Each row is a point on a tangle of strands that fork, close into loops and nearly touch. The rows are in no order.
Two points are linked if the straight distance between their rows is under 124. Some points are linked to none.
kezo: [-29 -27   9 -10 -32   8  11  30   4 -10  33  76   2 -28   9  18  14  -5
  28   8  15 -22 -50 -65  10 -33  12  -9  -7  22 -17 -49   4  44   4  10
  16  -1 -26  -9  -6   4  25 -21 -10 -44 -23  13  13]
Visot: [  7 -15 -24  -8   1  -7  -1   4   0  35 -28  -7   6  11 -39   9  -9   0
  18  26   5 -26   3 -17   0  -5 -13   8 -34 -23  35  -5  27 -32  11 -11
  -1  10   7   3 -33 -30 -11  14   7  28  -3  14   9]
rif: [-32 -21  -7  16  -1   5  16   9 -32  -1 -11  26  38  -1  49  -3  38   6
 -11  35   4  19 -38   4 -13  49   9  19  -5  17 -12  26 -50  22   7 -14
  41 -14  -5  34  22  18 -13   8 -20  16  -4 -18 -20]
meb: [-54 -12  19   5 -33  34  26 -17  10   8  56   6  -6  22  10  24 -15 -27
  -9 -33 -26  12 -20 -33  29 -34  22 -30  19  35 -37 -45  -8  42   7  22
  -7 -34 -35 -13  27  -4  38 -33 -25 -50 -32 -26   4]
Duku: [ 16   2 -11  -2  19  21 -12 -36  24 -14  22  59  -8 -46  56   5  43  -6
  18  47  19 -24 -43 -24  27  40  16  13 -22 -45   2  19 -29 -15 -23   1
  36  33  14  31   9  35  17  21  41  43  15  12   9]
zik: [  6 -15  26 -17 -23  -8 -30  33  42 -51  10  63   1 -14  12  50  22  11
 -28 -15  36  36 -22 -15  23 -12  35   1 -13  38 -13 -12  -6  34 -26 -11
   7 -23 -21 -16  -2  20  38  -4  -2 -24 -17  17  12]
nov: [  0 -10  -7   1  21  40   1   0 -35  33 -15 -33  28  52 -15 -11 -25 -52
  -5   0  21  21  -1  12 -20  19   2 -14 -17 -21 -22  -2 -11 -30  28 -12
   4 -28  11  40  31 -31  -1 -30  -3  -8 -37 -26  27]
Nuki: [-43 -22   0  18 -10  -3  12  34 -49  17 -17  18  30 -10   7 -16  10   8
  -5  20   1  -9 -24   0 -41  12  -7   3   7  16  13  10  -5  20  21 -10
   5  -9 -21 -15 -14  10 -11   4 -38 -17  11  -4 -16]
Kud: [  2 -31  -2  -5  27  -7 -26   6  13  32 -39 -40   2  29 -29  11 -46  -5
 -39 -22  -4  23  21  40 -39 -23   5 -15   9  41  23 -22  49  13  -7 -18
 -47 -19 -16 -32 -34  -4  14  10 -24  11   0  26   9]
Poko: [-33   4  -2   4   4 -25  36 -36  11 -14  25 -15 -28  -4 -23  -5 -18  30
 -37 -70 -33  14  25  18  -5 -27  -9  -6  50  79 -20 -29  48  34 -19  24
 -23 -12 -29 -38   7  -5  11  -2 -29   9  22 -18 -17]
bemup: [  1 -12  55   0  -3 -38 -20  12  -7  -8  10 -63 -22  46  -6  -6 -49   7
 -20 -37 -10  15  19 -46  36  -3   4  -7 -15  28   7 -25 -13  14 -28  -3
 -28 -41 -25 -18  -9   8   7  -8 -21 -80 -25 -20  12]
pugo: [ 20 -16 -19   3  27  16 -10 -17  15 -27  -6  49   2 -15  64 -10  26 -21
   9  50  39  10 -43  -3  18  31   3  18   7  -7 -20  20 -23  10  -6 -14
  30  22  18  41  13  23  -9  16  10  57  20  18   0]
Sodi: [-30  28 -34   2   1   4  35 -48  20  25   2  -2  -4 -14 -29  16   5   2
 -17 -45 -27   5  33  57 -24 -25  -6   6  57  31 -15  -2  47  19  -6  28
  -9  -1 -16 -10  13 -11  21  -4   1  40  21   6 -27]
Vebi: [-41 -16  -2  31  18  -1 -13   6  18  -4 -12  24  -7 -46  25  -8  23  36
 -31  -3  25  14 -25  25 -72 -15  14 -13  32  35   1   3 -16  25  15  -2
  -9  20  -4 -38 -14  29   4   5 -22  29  29  22 -23]
Gon: [ 35  -1  -1 -21  -9  -2 -11   0  22  -3   4   0   5  33 -39  20 -35 -40
   8 -42   8  -2   6 -23  18 -49   2 -13  11   6 -17 -47  49  -2   3   1
 -20 -14  -5 -11  -2 -47  16 -20  -2  -6 -16   6  31]
todi: [  4   7 -16 -10 -18 -16  12  33   5 -32 -10  55   9 -16  -1   2  13   6
  13  10  12  -8  -8   0   3 -22 -18  12  29  38 -15  -5  27  18   4   7
   3  15  -5  -4  -5 -16 -13   3 -10  12  23  18 -10]
pob: [ 41  31 -21  -3  20  13 -18 -14  39 -39 -20  10 -29 -20  24 -18   7  -8
  22  16  26   2  13  46  11 -42 -10   1  39 -28 -18  34   5 -25   2  12
 -20  48  38 -12  19  -4 -11   3  30  63  41  23 -16]
mim: [ 31 -26  -2   8  29  34 -42  40   6 -12 -43  15  20  -2  35 -14  -7 -34
  13  46  61  22 -41  14 -30  -9  -2   2   0 -18 -12  21 -16 -12  18 -14
 -10  24  25   4  -4   4 -23   6  -1  45  11  21   9]
litu: [ 67  13  11 -42  -9 -21 -40  25  31 -54   5  15 -20  17  -2  23   3  -1
   4  -5  42  12   5 -31  52   4  13  10 -23 -15  -9   0 -11 -10 -27  -8
  10  -4   8  21 -10   0   3   3  26 -26 -25  12  28]
Gisad: [-15   1  -3 -16 -18 -15  19 -26  -2  22  -1 -39  -7  30 -59  29  -2  15
   0  -6 -23  -9  40 -11  27  24   4  11 -42 -24  31 -20  11 -25  -6  -3
  28   0  -8  32 -24 -21   0  -2  23 -12 -27 -11   2]
Mup: [  6 -16 -34  18  30  32   3 -19  28 -13 -13  39  12   4  80 -20  27 -20
  -1  30  30  33 -44  37 -16  14   7   6  31  21 -29  11 -25  23  16 -10
  22  12  27  30  36  10  -7  -2  -4  70  22  22 -20]
dazel: [ 10 -23  -9 -13   9   1  10 -42  12  31  -3 -30 -11  29 -31  11 -14  -3
   6  10   1 -12   9 -15  21  15   0  -8 -52 -35  24 -28   7 -46   4 -16
  11   1  23  31 -13 -24   2  -5  32  35 -21   8  11]
Tov: [ -5 -40  10  17  38  -4   2 -22 -11  -2 -33 -41  -2  -1  44 -21   8  33
 -27  36 -11  13  -5   7 -22  55   8   1 -21 -11  26  17 -47   3   2 -42
  15  -6  23  28 -11  39 -34  32 -20  39   0   9 -18]
vok: [  5  29  -9  -8 -14  34 -21  55 -36  20   1  -4  26  16 -42   3  -4 -36
  18   3  27 -15   6  -7 -15  10  -3   5 -14 -50  -9  24  -1 -31  22  11
   5   2  -2  14  12 -30  -1 -23  18 -47 -30 -40  20]
bavid: [ -4  19 -30   6  -4  61  -9  34 -46  35  -1  10  47   2  -6 -21  10 -34
  25  15  20 -17 -15  21 -37  18  -6  13  -3 -49 -27  36 -22 -20  25  11
  10  -3   0  17  35 -24   0 -14  17   2  -9 -32  -1]
lolur: [-13  -9  25 -15  -7  12 -29  49 -16  -3  -2 -17  29  64 -45  42 -41 -41
 -17 -22   8   5   1 -37  13 -12  21 -19 -25   6 -11 -28  24  11   6  -3
 -16 -29 -35  -1  17 -23  19 -21  -5 -84 -60 -35  25]
pugu: [ 13   3 -21 -15  10   9 -15   2   8  51 -34 -43   0  14 -53  24 -14  -5
  -9  12  -4   6  42  30 -15   0   3   9 -21 -31  33  20  24 -39  16  -7
 -10   2  11  12 -32 -32 -11  18  21  37  -5   7  12]
dera: [ 23  36 -29   5  25  36  -5 -34  20  -8 -20   4   1  -7  33 -11  19 -26
   2   5   5  12  17  65  -9  -7   6  10  42 -32 -29  43 -20 -12  -1  17
 -10  24  40  10  47  -4   3  -4  24  67  25   2 -28]
befu: [-11   0 -27  14   7   4  15 -12  25 -24  -4  58   1 -21  34  -2  33   0
   7  19  21   2 -26  26 -13 -16  -8   6  42  31 -19   3   9  24   9   9
  14  23  11   6  26   2  -7  -1  -3  55  32  20 -27]
pep: [ 32 -26  -5 -25   0  -7   3 -45  41   5  -9  -9 -12  40  -9  23 -16 -17
   1  -5  22  21  -2 -19  32   6  12  -5 -32 -11  -4 -42   9 -15  -7 -24
  15 -25  15  43 -11 -19  12  -6  12  26 -27  18  28]
Tulof: [-32  25 -10   8 -15  -1  10 -19  20 -17  23  48   2 -63  12  17  54  20
   2  -5  -6 -10  -6  16 -14   0  17  14  13  -3   2  13 -13  15  -1  26
  17  21  -7 -21  -4  26  20  -5  12  16  25   5 -28]
gofi: [ 12  24  -9  -9 -20 -13  32  37 -33 -34  -2  45  27   2  12 -19  18  -9
  15  34   1 -18 -10 -11  27  12 -26  16  22  22 -23  16   1  14  10   9
  16  10   2  24  34 -12 -40   2  -3 -12   9 -12 -17]
vege: [ 33  16  15 -18   5   8 -23 -52  38  -9 -10 -45 -28  -3   3  30  -3  20
 -30 -21   2  21  47  37   8  22  25   8  -3 -43  10  22 -20 -14 -12 -17
   3 -18  18  17 -23  16   3  13  14  26 -16   2  -1]
Zitog: [-18   1  17  12 -29 -27  -9   6  -3  27  18 -26 -10 -33 -31  -2   4  41
  17   0 -43 -28  22 -26   1   3  -3  -7 -36 -24  56 -10   7 -18  -8   1
   5  19 -16 -35 -47   9   6  18   2 -26  16   7   7]
bepad: [-21   4   6  20 -14   7 -16  15 -17  32   4 -16  10 -29 -14   6  23  24
   6  16 -13 -17   5   2 -23  27  12   2 -36 -43  40  25 -14 -28   4   0
  13  22  -5  -8 -36  16  -4  11  13  -8   2  -4  -1]
loz: [ 49  -6  23 -24   3 -34 -17   6   0 -37  10  10 -22  12  18 -16  -9  -3
  20  10  30 -15 -20 -55  42  -1 -12  -5 -26 -20   2 -12 -16 -18 -16 -11
  11   4  16  13  -6   9 -16  -3  19 -32 -14  14  29]
tene: [ 22 -19   9   6  12  15 -24 -40  35   2   7  18 -21 -35  34  13  21  17
   5  26  24 -10 -17 -19   6  10  13  -4 -35 -53  19  -1 -23 -15 -12 -22
  21  25  21   7 -29  33   3  16  30  51   7  25   4]
tor: [ 20   6   3  10  14   3 -21   1 -16 -25  12  37  -4 -51  52 -28  36   5
  29  51  17 -42 -39 -30  15  28 -10   7 -32 -44  12  29 -32 -30 -12  -1
  17  46  10  -3  -4  33  -3  26  35  13  29   6   0]
puv: [-33  -7  19 -12 -21 -14  -2 -34   3  24  22 -37 -24  19 -29  17   6  24
  15  -8 -23 -19  19 -54  42  10  10  -2 -52 -35  25 -43  -1 -11 -24  12
  33   1 -12  13 -24  -4  20 -11  19 -44 -39  -9   6]
Nama: [ 19   7  13 -25 -11   3 -37  46   0   0   8 -14  16  40 -57  31 -42 -37
  -5 -43   0  -4  20 -25  14 -37   8 -12   3   5  -3 -27  44   5   5  -1
 -36 -25 -34 -28  -8 -33  23 -12  -8 -57 -29 -11  39]
novab: [ -4  11   6  14  21 -14  20 -14 -40  30 -19 -75  -4  10 -21 -26 -15  16
  -5  18 -45 -27  33   3  -5  34 -22   0 -33 -16  41  18  -1 -42   7  -9
   2   4   9   7  -7  -6 -26  11   2   1   6 -14  -7]
galon: [-49 -11  -5  26  -2  -1  27 -34  -3   1  18  48  13 -58  51  -1  54  30
   8  29 -22 -14 -36  -3 -22  33   8   8 -11  -1  14   6 -30  25  -5   1
  32  16  -4   0   8  43  20  14  -1  29  25  10 -30]
gakup: [ -1  -3 -10  21  48  27 -29  27 -13  23 -34 -25  -8 -14  22 -28 -16  -1
 -12  16  18  19  -2  57 -70 -32  -7  -9  37   2  -1  30  -7 -15  18  -4
 -39  27  28 -26  -4   6 -21   6 -11  39  28  22 -11]
vopos: [  9 -35   4 -14  26 -24 -24  22  -1 -31 -38  -7   6  15   1  21  10  30
 -15  59  20  33   0  -6   0  65  11  30 -39  10  39  13 -25   3   2 -32
  19  11   8  47 -25  19 -31  37  -5  14 -10  -1  -1]
nade: [-33 -11  -3  12 -17  18  42  17   3 -13  16  67  27   7  27   1   9  -9
   0   3   4   3 -38  -1  -4  -4   1  -7  33  61 -29 -15   3  37  28  -4
   7 -21 -10   8  40  -9   2 -22 -23  -2  -2  -8 -18]
led: [ 36   4 -35  -3  11   7   1  -6  28   5 -17  22 -10 -11   1 -12   1 -20
  31  21  28 -19  -7   2  16 -46 -28   5  10 -20  -6   5  30 -29   8  11
  -9  33  24 -17   0 -30 -12   4  30  52  28  37   0]
rul: [ 24  31  -7  -6 -22 -41  17  39 -12 -31  18  17  -5 -22 -25 -29   0  23
  42   4 -31 -51  12 -35  22 -35 -43  12   9   6  19  -5  37  -2  -1  23
  -3  36   0 -35 -11 -25 -27  15   0 -25  41  16   0]
tud: [ -2  21 -31  24   3  46   5 -10 -32  20   7  16  37 -12  31 -33  25 -24
  13   9 -15  -8 -14  35 -34  19   5   6  10 -39 -21  36 -40 -12   6  17
  10  -2  16  16  56   4  13 -10  27  29   4 -25 -23]
soguk: [-20  -4  24  -3   8  24 -32  23 -35  37   7 -59   6  42 -48  22 -36 -34
 -21 -27   6  20  14  -6 -13   4  14 -20 -26 -21  -5  -8  -5 -11  -4   8
 -16 -29 -25   4  -6  -2  21 -25  -2 -76 -52 -42  28]
Tis: [ 17 -25 -16 -23 -18  -4  10 -32  43   0  17  18   1  34 -11  29 -18 -31
  15 -30   8  17 -17 -33  37 -29  20  -8  -7  16 -19 -64  34  13  -7  -3
  10 -22  -6  21  -5 -36  28 -13   4   3 -23  13  29]
nodi: [-10  50 -20  11 -21 -10  22  28 -26   7   7   6   6 -32 -33 -19   9  12
  28   4 -43 -51  25   8 -11 -20 -36   6  14  -9  21  29  31 -13  12  28
  -7  34  -6 -39   1 -10  -9  13   0 -11  42  -4  -7]
ver: [-22 -11   7  -9 -22  14 -17  -5   1  27  23  11  -3 -14 -25  24  22  -3
  30   8  15 -12 -16 -47  22  -2  16 -10 -53 -53  11 -26 -16 -14 -11  17
  32  10 -12  11 -21   3  31 -19  33 -47 -46   3  17]
manam: [ 13 -11  -2  25  35  57 -39  16   3  14 -17   0  12 -16  38 -16  -8 -27
  -8   4  47  24 -28  45 -66 -17   6 -12  20 -21 -31  29 -26 -10  14  -3
 -18  13  31 -14  11   7  -3 -10   4  49   9  10   7]
sasiv: [ 16  50  -2 -13 -34 -50  28  17  -8 -31  24 -12  -4   2 -24   0  13  18
  34 -12 -43 -43  25 -44  52  -6 -29  19  -7  -4   7  -4  25  -1 -26  28
  17  23  -4   2  -1 -22 -26   9  21 -49  11  -5   0]
biga: [ -8 -29   8   6  19  -3 -15  37 -37 -34 -29   1  26  19  32  -2  21   6
 -18  47  31  29 -26  -3  -3  61   8  20 -24  15   2  31 -51   2   5 -27
  24  -7   3  48   3  16 -29  16 -22  -5 -13 -19  -6]
lem: [ 48  -7  26 -22   2 -21 -26 -46  56 -10   0 -39 -52 -14   8  11  -8  53
  -7 -12 -13   3  42   7  13  11   7  -1 -25 -34  39  -6   0 -12 -22 -30
  -4  -8  14 -17 -43  16  -4  23   2  44   3  23   8]
Lut: [-28 -15  18  24   6  21 -27  17  17 -27  13  51  -1 -54  51   2  35  25
 -22  -1  42  24 -39  12 -52   3  27  -2   9  11 -16  17 -44  26   8  -2
  -1  10   6 -29  -1  46  20  -8 -10  16  18   8 -15]
gike: [-17 -27  15  22  24   4  10 -32 -27  33 -18 -47   3  -5  26 -20  -6  17
 -34  -2 -20  16   2  23 -46  28   6  -9  -1   2   5  15 -38   1   0 -21
  -6 -17  16   8  -8  34 -13   4 -19  21  -4   7  -8]
nepa: [-47 -16  17  25  13 -10  21 -32 -52  53  -5 -61   6   3   0 -11   3  28
 -21   5 -53 -13  17   3 -27  51   1 -11 -31 -14  28   7 -31  -5  -8  -8
  15  -5  -6  13  -8  22  -8   1 -12 -16  -9 -20 -21]
Votu: [-30  15   6  -1 -12   0  12  -1 -23  19  -3 -24  13   8 -21  24   5  -6
 -37 -35 -15  27  30  34  -5  21  15   2  18  24  -8  22   3  11  -2   7
  -1 -29 -21   4   1   0   6  -6  -9 -26 -12 -20  -8]
Nur: [ -6  25 -13  10  14  34   3 -45   6  21  -4  -9  20 -15  25   2  27  -9
 -13 -11 -15  19   9  49 -28  26  20  12  17 -32 -16  32 -35  -5  -1   3
  11  -4  19  19  23  16  13   1  18  47   0  -9 -23]
zafim: [ 18  31   9 -17 -15 -29  17  -2   4 -47 -11  -9  -9   9   4  20  17  20
  -7  -2  -7  16  30  12  41  31  -3  22   8  11  -7  42 -15   4 -19   3
  16 -12  -3  17   5   4 -27  22 -12 -18  -2 -16 -12]
kofam: [-33 -31  17  -7 -28  22 -20  21   5  18  12  36  16 -12  -8  34   4 -17
  26   3  31   2 -50 -45  -9 -19  31 -23 -39 -20  -7 -34  -9  27  -2   9
  21 -12 -31  -8 -16   8  45 -23   1 -53 -48   3  21]
Bilig: [-32  -2  -6  16 -15  12  51  11 -34  11  23  21  31  14  25 -29  -3 -15
  -2   6 -21  -9 -23 -19  16   6 -10  -7  21  30 -25 -11 -21  30  21   4
   6 -25 -15  22  45  -7  -3 -20 -25 -36 -10 -35 -20]
nuf: [ 23   4   7 -22 -26 -37 -16  63  -4 -14  11 -17   7  32 -46  -4 -33   2
   8 -26 -17 -19  18 -52  24 -34 -15   6   2  21  12 -40  41  17  -4   2
 -34  -4 -26 -31 -22 -30  -4   6 -14 -66  -3   0  23]
zasi: [-15  12   5 -13 -38 -24   2  -4  36 -30  31  51 -25 -53  -9  19  41  37
   0 -29  -6  -4   2 -21  12 -20  13   6   9  19  -8 -15   3  28 -19  17
  11  10 -24 -33 -21  14  30  -3   4 -17  12  15  -4]
poba: [ 16   8 -17   4  31   0  25 -15 -33  24 -41 -60   2  25 -19 -34 -21 -11
  11  28 -34 -18  25  32  -3   3 -26   7   1  -9   7  27   9 -46  16   2
 -11   5  23  18  12 -29 -31  11   5  39  14   1 -13]
tev: [-24  11  -7   9  -2  35 -25  -2   7  40  -2  -8  24 -38   4  23  31   8
 -14   3  -2  14   6  38 -44  26  32  18  -7 -44  19  38 -25  -8   5   3
  12  15  14   0 -29  13   7  14  19  39   0  -3 -15]
dilun: [ 17 -22  43  -5  -2 -35 -12   6 -11 -14   3 -26 -15  23   9 -26 -38   2
   4 -13   9  -1 -14 -54  29 -11  -4 -16 -20   1   2 -30 -10   3 -10  -7
 -13 -13  -4  -6  -9   5  -6 -19 -10 -46 -16   6  17]
niva: [-31 -36 -24  11  -3   0  32 -18  -7  17  10  48  23 -11  46  -2  27   2
  10  36   0   4 -52 -16  -6  25  12   1 -16  15   5 -13 -17  23  12 -11
  40  -7   1  40   4  21   7   0 -13  19   4  13 -10]
gegov: [  5  -5  55  -1 -20 -24   0  19   9 -38  11 -10 -13  40  -1  20 -18  14
 -36 -39  -3  26   9 -26  51  -8  16  -7  -2  49  -7  -5 -12  32 -36 -13
 -20 -46 -22 -34  15   7   9  -2 -24 -59 -24 -15  -2]
vimo: [ 27   5 -30   0   2  -1  37 -43  23   2   5  13  -6  10   5 -22  -8 -20
  24  -4  -4 -11  -9   4  22 -25 -18  -5  18  -1  -9 -17  23 -11   5   8
  -1  -1  24  12  21 -24  -4  -7  13  42  15  23  -4]
Mun: [-40   1  18   5 -12 -22  42 -21 -18   6  19 -30  -7  15 -18   7 -13  16
 -30 -47 -38   7  15  11  15   0  -9  -3  26  55 -10 -13  18  37 -17   9
 -14 -29 -33 -16   0  -1   1   0 -32 -27   2 -24 -18]
zofil: [-16  -5  14  10 -22 -14  -2  42 -23 -26  26  62  14 -48  37 -13  41  17
  26  34  12 -24 -41 -34   3  14  -9  12  -3   4  -6  18 -30  23   1   9
  24  26 -12   2   4  30 -14  -2  -1 -29  14  -5 -14]
zako: [-19  14  -7  -1 -28  -7  39  27 -39  -4  24  27  25  11  -3  -5  18  -8
  22  11 -16 -31  -9 -48  33   1 -14  13   2   3 -11  -7  -5  18   6  15
  32   5 -11  30  30 -13 -16 -11   3 -54 -13 -22 -14]
Supu: [ -6 -23  -6  -8 -19 -21  12  18 -16 -11  31  75   5 -37  19   3  22   3
  39  40   9 -43 -50 -67  17  -9  -9   4 -15  12   2 -22   7  18  -8   6
  31  24 -10   6  -9  11   4   0   7 -24   6  25   8]
pabaz: [ 14   1 -35 -10  23   3  36  -4 -36  27 -25 -37  13  56 -36 -25 -33 -37
  20  16  -9 -19   8   2   7  -6 -28   5   9  -5  -3  -5  28 -38  28   0
  -5  -8  14  33  18 -57 -30  -7  -4  13  -5 -10  11]
lav: [ -5 -11   9  -5  -9 -37  35 -40   9  -2   6 -11 -14   6  -5  -6  -3  30
  16 -12 -37 -18   9 -23  25   1 -18   4 -13  14  13 -27  17   0 -18  -5
   9  -4  -2  -3 -16  -3 -10  12  -9  11  12  13  -7]
Teb: [  5  12 -12 -19  -8   7 -36  67 -20  23 -15 -23  20  33 -68  27 -13 -15
   7  11  22  14  15   5 -19  21  10   5 -31 -35  28  12  13 -27  21  -5
 -11  -6 -10   3 -20 -19   7   0  14 -66 -34 -24  37]
fudud: [ 45  18 -30 -29  -5   0  29 -63  41 -11  11   6  -9  30  -6  10  -3 -18
  22 -11   0   5   2  -1  57  -2   2   7  -7 -19 -17 -17  21 -21 -17   5
  25 -10  22  48  19 -23   0  -2  33  33 -10   9  12]
bobok: [ -7  -2   6  26  30  44   1  18 -49  27  -4  -2  13   1  18 -53 -33 -23
  -3  -2   4 -19  -8  29 -54 -23 -30 -18  42  19 -33   9   2   0  31  -4
 -40  -9   6 -22  34   0 -16 -26 -27   1   8 -25  -1]
neve: [ 21  11   9  -6   9   6  -9   0  47 -56  -5  16 -33  15   9  -2 -18   1
 -25 -46  21  27  17  37  11 -47   4 -23  53  61 -39  -4  31  10  -6  -4
 -21  -6   5 -28  37 -17  -1 -16  -7  23   9  12  -9]
ked: [-40  19 -16  17  -3  20  46 -38 -29  37  43  -9  13  -1  -9 -11 -18 -25
  -5 -31 -53 -22  11   6  -7 -17 -17  -6  41  12 -15 -20  13  19  12  38
 -19 -11 -21  -5  31   2  25 -26 -15 -20  11 -35 -12]
Bab: [ -8  38   9 -12 -27 -35  36 -12  -9 -20  16 -26  -2  11 -29   9  14  16
   8 -23 -34  -7  32 -10  45  18  -6  21  -2  -2  -1  14   3   7 -24  18
  20  -7 -10  18  10  -8 -18   4   5 -45 -12 -24 -14]
fep: [  5  30   7  -1   6 -12  27 -31  26 -43  21  -1 -39  -5  -4 -21 -18  22
 -17 -58 -13   3  22  23  11 -36 -14  -8  61  48 -43  -8  23  21 -12  20
 -27  -4  -5 -30  36  -4   0 -17 -13   8  20 -15 -16]
Vavo: [ -9  -3   7  14  29  21 -10  27 -33  15 -35 -23   6  17  20 -21 -29 -19
 -35  -1   4  21   9  56 -49 -15  -7 -17  43  41 -22  27   6   2  23 -10
 -37 -12   9 -15  15   1 -16 -10 -32  15  11   0  -6]
Vodin: [ -6  -4  13 -16 -28 -61  -5  31  -3   4   3 -36  -9   6 -40  -6 -13  36
   9  -7 -36 -10  27 -32  18   3 -11   8 -17  12  45 -24  25   9 -10   2
  -8   3 -22 -20 -45  -7 -11  24 -12 -55   5   2  16]
buve: [-35  15 -33  19  23  25  40 -43  -8  52  14  -5   3  -7  -3 -20  -8 -21
 -15 -25 -38  -5  11  55 -43 -13  -5  -6  52  19 -15  -3  17  15  11  25
 -15  -9   0  -7  34  -2  22 -19  -8  29  19 -17 -20]
luso: [ 45 -13  -3  -9  11   3 -49  60   3 -15 -28   5   7  -1  -8  -4  -5 -17
  20  50  48  19 -14  -3  -3  -1  -2   5 -20 -29  20  26  -6 -28  20 -11
 -17  23  20   2 -25  -8 -20  17  13   7   4  11  25]
vovem: [-18   5  14  16   7  21  11   3 -33  20  29  -1   3  -8   1 -31 -34 -19
  -2 -24 -16 -27   0  -8 -18 -37 -27 -17  35  13 -26 -19   6   8  21  16
 -36  -8 -14 -26  21   3   7 -29 -25 -37   6 -27   4]
kek: [ 14  -1  27 -14 -20  -7 -28   8  20 -31  -5  13  -1  12   1  37   6   7
 -27 -17  30  38  -5 -10  31  16  35   5 -23  -3   0   7 -24   7 -20 -12
   9 -25  -9  15  -9  19  17  -1   3 -28 -31   3  10]
dag: [ -8 -21  21  17 -11  17 -17  17  -8  -9  21  50   2 -52  33 -11  26   4
  15  14  40  -7 -49 -19 -27 -11   9  -9 -10 -18 -14   0 -35   8   4   6
   8  14   1 -16  -7  38  14 -14   8 -14   4   7   2]
tima: [ 20 -39  19   7   9   2 -32 -36  41  30  -4 -22 -27 -30   9  11  -8  28
 -13 -12   8   3   6  -5 -24  -7  14 -15 -33 -37  32 -21 -17 -11 -10 -30
  -9   5  20 -20 -46  26  14   7  10  46   0  32   4]
koniz: [  7  25   9  27  -1 -10   9  -5 -22 -20  18  21  -7 -49  33 -49  25  13
  28  19 -20 -50 -14 -21   5   3 -25  -7 -18 -31  12  20 -16 -23  -9  15
   3  36   6 -31  14  30  -1   8  17  -6  32  -1 -15]
Tudu: [ -2  45 -13  20  -1 -26  37 -19  -4 -17   1  17   5 -41   8 -27  17  20
  38  18 -55 -54   7  -3   9   3 -37  -2 -11  -4  20   9  17 -19 -14  18
  -1  45   6 -32  21   5  -2  25  13  17  47   7 -26]
lor: [ 46  10 -15 -20 -11 -24 -47  41  38 -13 -27  -4  -7   3 -30  19  -1   7
  11  25  14  32  23  13  14  -7   6  14  -4 -12  29   8  17 -19   9  -9
 -17  17   7  -2 -38 -18  -7  26  16  11   6  21  21]
Vume: [-19 -20   6  19  17   9  27   4 -13  -9 -15  -3   5  33  11 -19 -37 -14
 -33 -18  -8  13   0  27 -14 -17 -16 -23  49  75 -30 -13  30  23  14 -12
 -32 -26  -7 -18  31 -11 -17 -17 -43  11   4   0 -11]
mago: [ 33  22 -10  -6  -7  15 -65  41  38  -5 -15   0  -4  -9 -14  30   0 -12
  -9   5  33  51  20  57 -22 -18  23   4  23 -14  10  24  11  -7  15   0
 -28  14  13 -27 -28  -6  10  17  17  18   9  22  19]
tofi: [ -6 -24 -18   4  16 -12  17 -13  14   7 -17  -3 -10  27 -15 -15 -37 -16
  -4 -22   2  -2   1  10 -18 -46 -21 -17  42  52  -9 -48  52  15  12  -6
 -27 -10  -8 -23   0 -32  -5  -7 -37  28  15  20   2]
Vid: [ -2  -2  21 -24 -38 -28   9   2  44 -53  31  38 -29  -9  -1  38  23  29
  -7 -43   2  17   1 -32  47 -22  23  10   0  43 -22 -19   2  42 -42  -1
  10 -23 -24 -19  -7   4  32   1  -6 -34 -10   3  -3]
fal: [  5   2  12   0   5   5 -39  27 -24  46   2 -59 -11  13 -47   8 -23  -6
 -15 -12   0  18  30  12 -24  19  10  -6 -28 -37  31   7  -6 -29   4   0
 -25 -13  -3  -3 -33   7  13   1  10 -53 -24 -19  38]
ruro: [  8  12  10  11  10  -7  28 -63  -4   7  13 -24 -12   6  29 -29  -2   6
  17   5 -30 -25   1 -12  25  32   0  -9 -29 -36  15   2 -24 -20 -13  -4
  19  -7  16  19  29  19   8   3  15   7  -7 -12 -16]
tufav: [  1 -29  -8   8  44   4   1 -18  -8  55 -28 -44 -16  23 -22 -19 -54 -27
  -8 -13   0  -8  10  12 -43 -42 -30 -18  11  17  12 -30  43  -7   9  -9
 -48 -10   3 -34 -25 -17  -1  -3 -25  27  18  20  21]
bel: [ 30  41   2 -21  -7 -12 -16  -4  18 -22  -9 -53 -24  15 -22  28   1  15
 -13  -9  -8  37  58  40  25  37  15  18  -2 -23  13  44 -16 -19  -5  -4
   1 -13  11  26  -8  -2 -20  17  11  -9 -13 -19   1]
lun: [  6 -28  13 -15  21 -26  13 -35   6 -27 -22 -27 -22  21  21   7   3  38
  -7  37   0  -1   8 -11  21  61  -3  14 -36  -1  19  -1 -16  -2  -8 -32
  32  -7  14  47 -11  19 -32  27  -9  29 -13   2  -7]
vabig: [ 38  11  14  -6   2  -2 -40  12  31 -34 -13  -7 -25  -2   0   2 -19   0
 -23 -29  26  39  21  36  -5 -27  10 -15  26  20 -12  10  10  -1  -3  -5
 -35  -7  12 -31  -6   6   5  -6  -4   4   8  17  11]
Rovek: [-15  30 -20 -10   1  11   8   5 -11  30 -22 -20   5   9 -35  20 -14 -18
 -27 -28 -15  18  40  66 -23  -5  -1   8  44  22 -10  22  35   3   3  14
 -15  -9 -11  -4  -5 -15   1   3  -9  14  10  -3  -8]

A fork is a point with three links, a tip a point with one. Leave the first point through the second and follow the links. Name the first fork or tip that comes.
bobok / vovem: Vavo
nodi / rul: Duku
niva / galon: gegov
Vebi / Lut: dazel
dilun / loz: pabaz
dazel / Gisad: Vebi

A piece is all that can be reached along the links. How many separate loops has the piece of each point below (a circle has one, a figure eight two, a Y none), and how many tips (points with one link)?
bepad: loops 2, tips 2
rif: loops 0, tips 2
Poko: loops 1, tips 1
Tudu: loops 1, tips 1
